A landscape with many valleys, sampled at points; each row gives a point and its height.
From any point a ball rolls to the lowest of the 2 points nearest to it. It stops when none of these is lower. Distance is the straight distance between rows; heights are no part of it.
Q342 h=8.7: [  8 -37   1 -18   3 -18  -9 -19  10   8   1  17   4  17 -10  22  22   3
  17 -21  20  22 -20   2   6  12]
Q892 h=16.2: [ 17  -2   0 -29 -37  23  19 -25   8  18  -2   4 -10  13   8 -29 -17  -4
  11  -2   0  27 -16  -6   8 -12]
Q981 h=10.4: [ -4   9  10  29  -7 -17   4   8  -9 -13 -15  19   8  -4  -7  31 -24 -33
  -3  10  -4   6  11  -4 -14  -2]
Q191 h=50.3: [ 10 -28  25 -26  19   2  -3   6  17  49 -17   7  -9  -9   1  -2   4  -5
 -21 -19 -21 -35  -5   7  -5  -2]
Q787 h=47.3: [  6   0  17 -17 -17  16  -9 -12  -3  -4   7  -3 -18 -29  18  13  -1 -27
   3  -7  22  -4 -27 -18   0  20]
Q419 h=15.2: [ -8   5  23  16   7 -15  20 -19  -4 -14 -12  59 -11   7 -31  27 -19   0
 -14  -8   8  22 -18   4  -8  12]
Q456 h=7.0: [ 29 -20  11  30   1  13 -20   3 -14 -37 -21 -17  -6 -18 -12  12  -2   2
 -20   1  36  -5 -25  -7  -7 -14]
Q633 h=43.7: [-25  24  16   4 -22   1 -19 -11  -2  -6  16   1   1   1  11   7  -9   7
  11   6  -1 -26  33  -5  10  -7]
Q379 h=43.2: [-19   0 -30 -40   3  19  13   8  18   2  14 -17  26  -2  28  11 -15   6
  20  -2  -6  21  29  21  -5 -16]
Q750 h=60.3: [ 34 -36  12  20   2 -19   6  -7 -15 -12   4  10   0   3  23 -13   7  -7
  -5   0  29   7 -39 -16 -25  -7]
Q641 h=46.9: [ -9 -11  26 -16 -26  -3  19 -10  17  18  28 -19 -28   6  25   2   9 -16
   9  16 -15   5  14 -17   6  13]
Q819 h=42.9: [ 24  15  20  11 -25 -22  15 -12  -7   2  13 -16   3  15  27  -7  17   4
  11  11 -22  30  -3  24   4   7]
Q198 h=19.7: [  4   0 -11 -12  36  19 -19 -22 -21   0  -9  14  -4   7 -26  -5   1  14
  13  -7  -4  33 -20  30   1  25]
Q445 h=32.9: [  1  45  -4  15 -19   9  -6  -3 -24  20 -34 -21   0  -1 -28 -10  -5   6
  -4  -7   4  11   0  -7 -37  -7]
Q101 h=18.9: [ -5  -7  -2  -4 -22  20  11 -34  -6  10   1  30  15  12   7 -44 -20  20
  -1   8  14  11 -23   2  -3  -9]
Q802 h=38.0: [  2  37 -25   0 -43  18 -22 -17  -6   4   9 -72 -26   4   0  -7  12  16
  20  -8   8   3 -19 -14   7   6]
Q105 h=52.4: [  8  -8  31   9  18   6  17  -3  21 -14  -9  11 -12  -7  10  33 -54   5
  17  -2  32   0  23  -6  12 -10]
Q652 h=2.7: [  8 -13   9  40  -7  34   1   8 -30 -38  -8   0 -29 -11   4  31   5 -24
   1  10  41  -6 -10 -29   6 -14]
Q865 h=12.2: [-27   1 -20  -5  59   8   0  28 -17  -1  15   3  29 -18  -9  21 -29  16
   4   1  -8 -28  16  41  10  13]
Q120 h=42.4: [ -1  28   1 -11  -9  -3 -29  -6  -2  -1   6 -11 -11  -8  13   9  23  12
   0   2   0  -9  17  -8  55 -14]
Q241 h=11.3: [ 24 -14 -11  -3  20  23 -32   5 -19 -29 -10 -17   1 -29  12  10  -4 -10
 -14  14   3   8  -5  11  -8 -13]
Q591 h=45.3: [-30  -6  21 -33  -1  12  -9 -13   0  15  23   3 -15  -9  13   5  -2  -6
   3   0  -2 -16  12  -5   3  10]
Q471 h=33.6: [ -4   7 -12 -23  21 -10  16  28  34  21   2  -5  14  10   7   0  20  37
 -31  -2 -14 -35  23  15 -15   1]
Q568 h=45.2: [  1  21  29  -5  -2 -22   9 -13  19 -15   5 -25 -21   7 -11  -1   9   8
   4  19   3  10  34   3   9 -43]
Q259 h=30.0: [ 12  21  -2  13  -6  -3   1   1 -11  11 -33   9  -3 -10 -25  12  15  -8
 -11 -23  14  20 -15  -8 -17  14]
Q388 h=37.5: [ 17 -10 -35  -6  43 -14   9  18  15  23 -10  29   5  23   5  -6   0  -6
  20 -15  -2   5   5  -9  -2  -3]
Q75 h=51.9: [  9  -9  44  15  21 -13  17  12   2   6 -25  18 -12 -15   2  34 -36  -5
 -16   8  26  -2 -18 -26  19 -13]
Q292 h=32.1: [ 16  14  -7  -5  22  -2   8  16   8  19 -17  13   7   2   0  18  20  16
 -28 -15   5  -9   3  -9 -21  18]
Q152 h=59.2: [ 50 -28  11  39 -21   6  20   0 -37 -20   3  -9  -2  11  13  -4 -16 -11
  13  -3  28   4 -48  -7 -39  21]
Q285 h=9.6: [-45 -18 -17  14  17  -7 -11  26 -14  21  20   0  38   5 -10  18 -17  31
  12  -5 -17 -49  25  42   0  23]
Q669 h=47.2: [-19 -17  -8 -13  19  -9  26  -8  27  19  -7   0 -31  -8  -3 -20  -2  -2
  -1  22 -16  24  35  17  -7 -34]
Q945 h=13.9: [-15 -18  -3  21  30 -10   9  10 -15 -12  -9  42   1  -3 -13  27 -16  -5
 -26  10  -9  16  -2   4 -33  19]
Q35 h=24.5: [  7   0   3   5  -4  13 -24 -21 -40   0   0 -10 -14  -3  -2  14   5  -9
  26   1   8  29 -18  16 -10  39]
Q103 h=7.6: [ 18  31 -15 -28 -47  12   9  -9  19   3 -12 -44 -31 -25  -9  -6  15 -10
  -8 -11   9  21 -25 -18  15 -12]
Q338 h=43.4: [-14  -2  -8 -15   4   1 -21   5   5  -9   8 -26 -12  13 -16   5  16  21
  -3  12 -18  10  37 -15  35 -10]
Q9 h=15.9: [  7   8  -8 -13  33   8 -16  -3 -18 -16  10  21   0  -6  13   5 -21  -1
   3   2  -5  14  -3  13   5  15]
Q732 h=49.9: [  9  14   4   2 -43   6  27  -8   9 -40  15  -5 -26   4 -13 -17 -18   1
   4  12  15   1  -5 -28  -8  11]
Q833 h=12.3: [ -4 -21  10 -19  12 -11  16 -18  21  -5   2  58  -4  15 -12  14 -10 -11
  13 -20  12   8   0   2   5   0]
Q922 h=57.0: [ 22   5   1  39 -34  -2  19  17 -30 -37  -3 -26   3  16 -36 -36  -5   5
   0  22   8 -25 -38 -23 -10 -12]
Q600 h=49.2: [  3 -11  16 -26   1 -19 -20   0  24  36 -10 -13 -10  -2 -19 -10   5   6
 -15   5 -34  -8  -3  -6  32   4]
Q64 h=64.1: [ 25   3 -15  42  -3  13 -20  -4  -8   4  -7  22  14   3  11 -17   6 -38
  22  11  -3 -30 -32  11  -9   5]
Q249 h=64.9: [  6   7  -7  41  -9 -12 -19  -3   7  13 -19  15  13  10   0 -25  -7 -27
  12  29 -29 -24  -2  35 -21  -7]
Q538 h=35.6: [ -1 -54 -22  -4  53   3  18  24   6  10 -10  23  14  -7 -13  -4  11  45
 -23 -38  -5  -3   6  37  20  10]
Q306 h=7.1: [ 12   0  25  32 -13   4  20  12  -8 -21  -6  25  -6  10   9  40   7 -14
  -4   9  15 -14  12 -23   3 -11]
Q350 h=17.5: [-39  29  27  -9  24 -17 -15  13  -9   2   4  -9  32  -1 -11  27  13 -20
  -5   9  -9 -24  11  12   5 -21]
Q915 h=63.2: [ 12   9   7  27 -18 -15 -16   2  10  20   6   4  -2   6  13 -27  23 -35
   9   1  -7 -37 -29 -16   7  27]
Q301 h=6.1: [-48 -33 -19   4   6   8 -14  20  -6  11  34  13  23 -20  19   0   8  17
  -5   1 -22 -41  23  37  15  33]
Q67 h=36.5: [  3 -41 -49 -17  47 -21  10  11   4  21   6  21  -6   9  -9   1  22  10
   5 -19 -10  13   1  31   7  14]
Q708 h=22.1: [-57  -5 -36   3 -24  10 -17 -21   8  33   9 -11 -15 -14  30 -17   4   5
  -1  14 -25   7  12  14   7   7]
Q309 h=8.8: [-23 -20 -14   2   7   7 -23  -1  16  -5   5  -1  19 -13   9 -31   2  20
   2  23  -3  13   2   6  27  36]
Q406 h=40.4: [  5  26  -2  -9 -19  -9  -8 -23   7  -7  19 -33 -19  -2  10 -16  14   3
  15  -8   0  25  -3  -4  13  17]
Q506 h=46.2: [  6  -8  27  -3 -17 -25  22 -12  23  17  -7  -7 -13  -8  14 -13 -12 -11
  -1  24  -4  10  18  -1  -5 -43]
Q427 h=39.0: [ 10  25 -38 -20  19   9  -4   8  22   9 -10  14  -5  20 -11 -10 -16  -2
  11 -23   4  -6   9 -30 -34  -1]
Q351 h=4.7: [  3 -46   0 -18   6  16 -10  -6  22  -9   2   3   6 -10  10   5  13   6
   7  -8   1  16   7  12  19  12]
Q80 h=51.2: [ 17  -9  43  -6  12   3  13  12  11  19 -20  30 -15  -5   5  27 -17  -4
 -25 -20 -12 -20   7  -6  11  -3]
Q829 h=19.6: [-10  24  29  -4   3 -13 -21  -7 -23 -18   8 -26  34  -3 -10  16   7 -23
  11   4   7   7 -14  17   0   2]
Q637 h=24.6: [-19  21   4   6   4 -18 -14  -3 -18  -1   0 -28  15 -10  -3  25   7   4
  15  -2 -14  34  24  27 -11  15]
Q757 h=14.4: [-21  18   1  15  54  -7  -7  30 -11  -3  -5   5  45 -11  -8  22  -9 -21
  25   6  -2 -10  16  29  13  -5]
Q181 h=58.0: [ 38 -16  12  45 -18  -9  16  30 -29 -33  -5 -42  -3  -9  -9 -12 -23   5
   0   6  30  -9 -34 -29 -29   4]
Q514 h=13.4: [-21  -4 -12   9 -23  16 -18 -12  -4   7   6  -5  33  10  24 -42  16  15
  10  14  14  10 -13  -3  15   1]
Q589 h=35.7: [ 11  22  -8  12 -42   5   0  -7 -20  13  -7 -34 -10   5 -20   4  -3  13
  19   2  30   1 -24 -11 -14   6]
Q189 h=62.4: [  0   9  11  15  14 -11 -18   1   4   7  -6  22  17 -22  16 -23  13 -12
 -17   1  15 -28 -21 -13  11   8]
Q717 h=44.6: [  7  14 -13 -12 -27  -2   4 -14  16  11   4 -19   7  10  35   9   4  14
  14 -10 -17  20  25  29  -7 -16]
Q121 h=18.3: [-34   1 -24   2 -25  24 -11  -7  -7  22  15   1  27  12  32 -18 -12  22
  13   1 -18  -1  16  10  -1   4]
Q72 h=27.6: [  6  20   6  15   1 -19 -20 -14 -28   6 -15   5 -12 -19  -9  31  11  -7
  19 -24   6  33   8  17   6  15]
Q179 h=11.9: [  4  22 -29 -20 -41   4   3 -11  14  25 -12  -4 -22   2   5  -1   1 -12
   3   0 -11  23 -14 -16  30 -16]
Q266 h=48.2: [-12   5  17 -23 -16 -33   0   0  36  33  22 -35  -3  18   7  -4  -4  -2
   6   2 -47   5   5 -14  27  12]
Q627 h=48.7: [  7  -1   9   8 -15 -16  -4 -20   9 -29  10  20 -23  -6 -10  13  -3  -2
   2   7  25  -9 -15 -13  -9  19]
Q470 h=10.5: [-27 -28 -11 -14  30   7 -24   5  -1   1  31   5   3 -12  15 -21  21  13
 -24 -20 -21 -45  20  21  -7   6]
Q302 h=46.1: [  1  29  21   0 -11  -5   5 -18 -11 -23   7   7 -14  10 -20  25  -9  14
  -4  26   5   4  14   2  23 -22]
Q962 h=44.3: [ 15   3  21  -7  28  -4  14   6   7 -12 -14 -19 -16  13 -24   7  17  18
  -9   7  -8  28  37  -2  15 -13]
Q998 h=55.7: [ 14   1   4  15 -48  18  25  19  -9 -33  -3 -12  26  16 -14 -21  -9  -1
 -26   0  -2  -9 -13 -36 -27 -18]
Q57 h=52.8: [ 28  40   5  12 -12 -13  24  12  -7 -27   8   6   7  22 -10 -32  12 -16
  -2 -22   1  -8 -13 -38  -2  -2]
Q372 h=54.3: [ -6  29   5  -4 -24  15  11  17   1 -13   4  -9  17  27 -21  -6   2  -7
  -9   2 -14   0  11 -34  -9  -7]
Q896 h=61.5: [ -4  -5  17  11   5  -2  13 -10   1 -19   3  26  22  -8  13 -22  34 -18
 -18   0  22   1 -27  -9 -19   1]
Q946 h=41.9: [-14 -12 -44 -45  29  33   6  14  13  -7   9   8  18   5  12  -3  -9  -9
  -6   1  -2  -4  12  -3 -24 -32]
Q468 h=51.3: [ 13  48 -28  -3 -45 -21  27   0   8 -28  16  -6 -27   4  -2 -18   4 -16
 -10   2  -1 -13 -22 -34   2  -2]
Q798 h=34.7: [ -9 -28 -26 -12  21   2  -2  27   8  13  -8   3  26  11  -9   4  34  39
 -24  -7  -9 -15  10  30   6 -11]
Q924 h=40.6: [  4 -12 -19 -36  44  22   0  15  12  11 -14   7  -3  -5 -10 -10 -29  -2
 -12 -27 -16  -9  22 -16 -24 -30]
Q956 h=47.9: [-23 -48   5  -6  43   4  12  10   1  -1   1   4 -14 -15 -12 -23  -7   2
 -15  11 -14   4  34  15  -5 -25]

Where does a ball stop that starts at each point below?
Q637: Q301
Q152: Q120
Q75: Q120

Call two points neighbours if one is among the 2 nearest of the other. Go from one point of each pair to the other, from neighbour to neighbour, staying as low as possible. Name the highest point that can't be avoided.
Q301, Q103: Q72
Q351, Q103: Q101
Q351, Q652: Q419
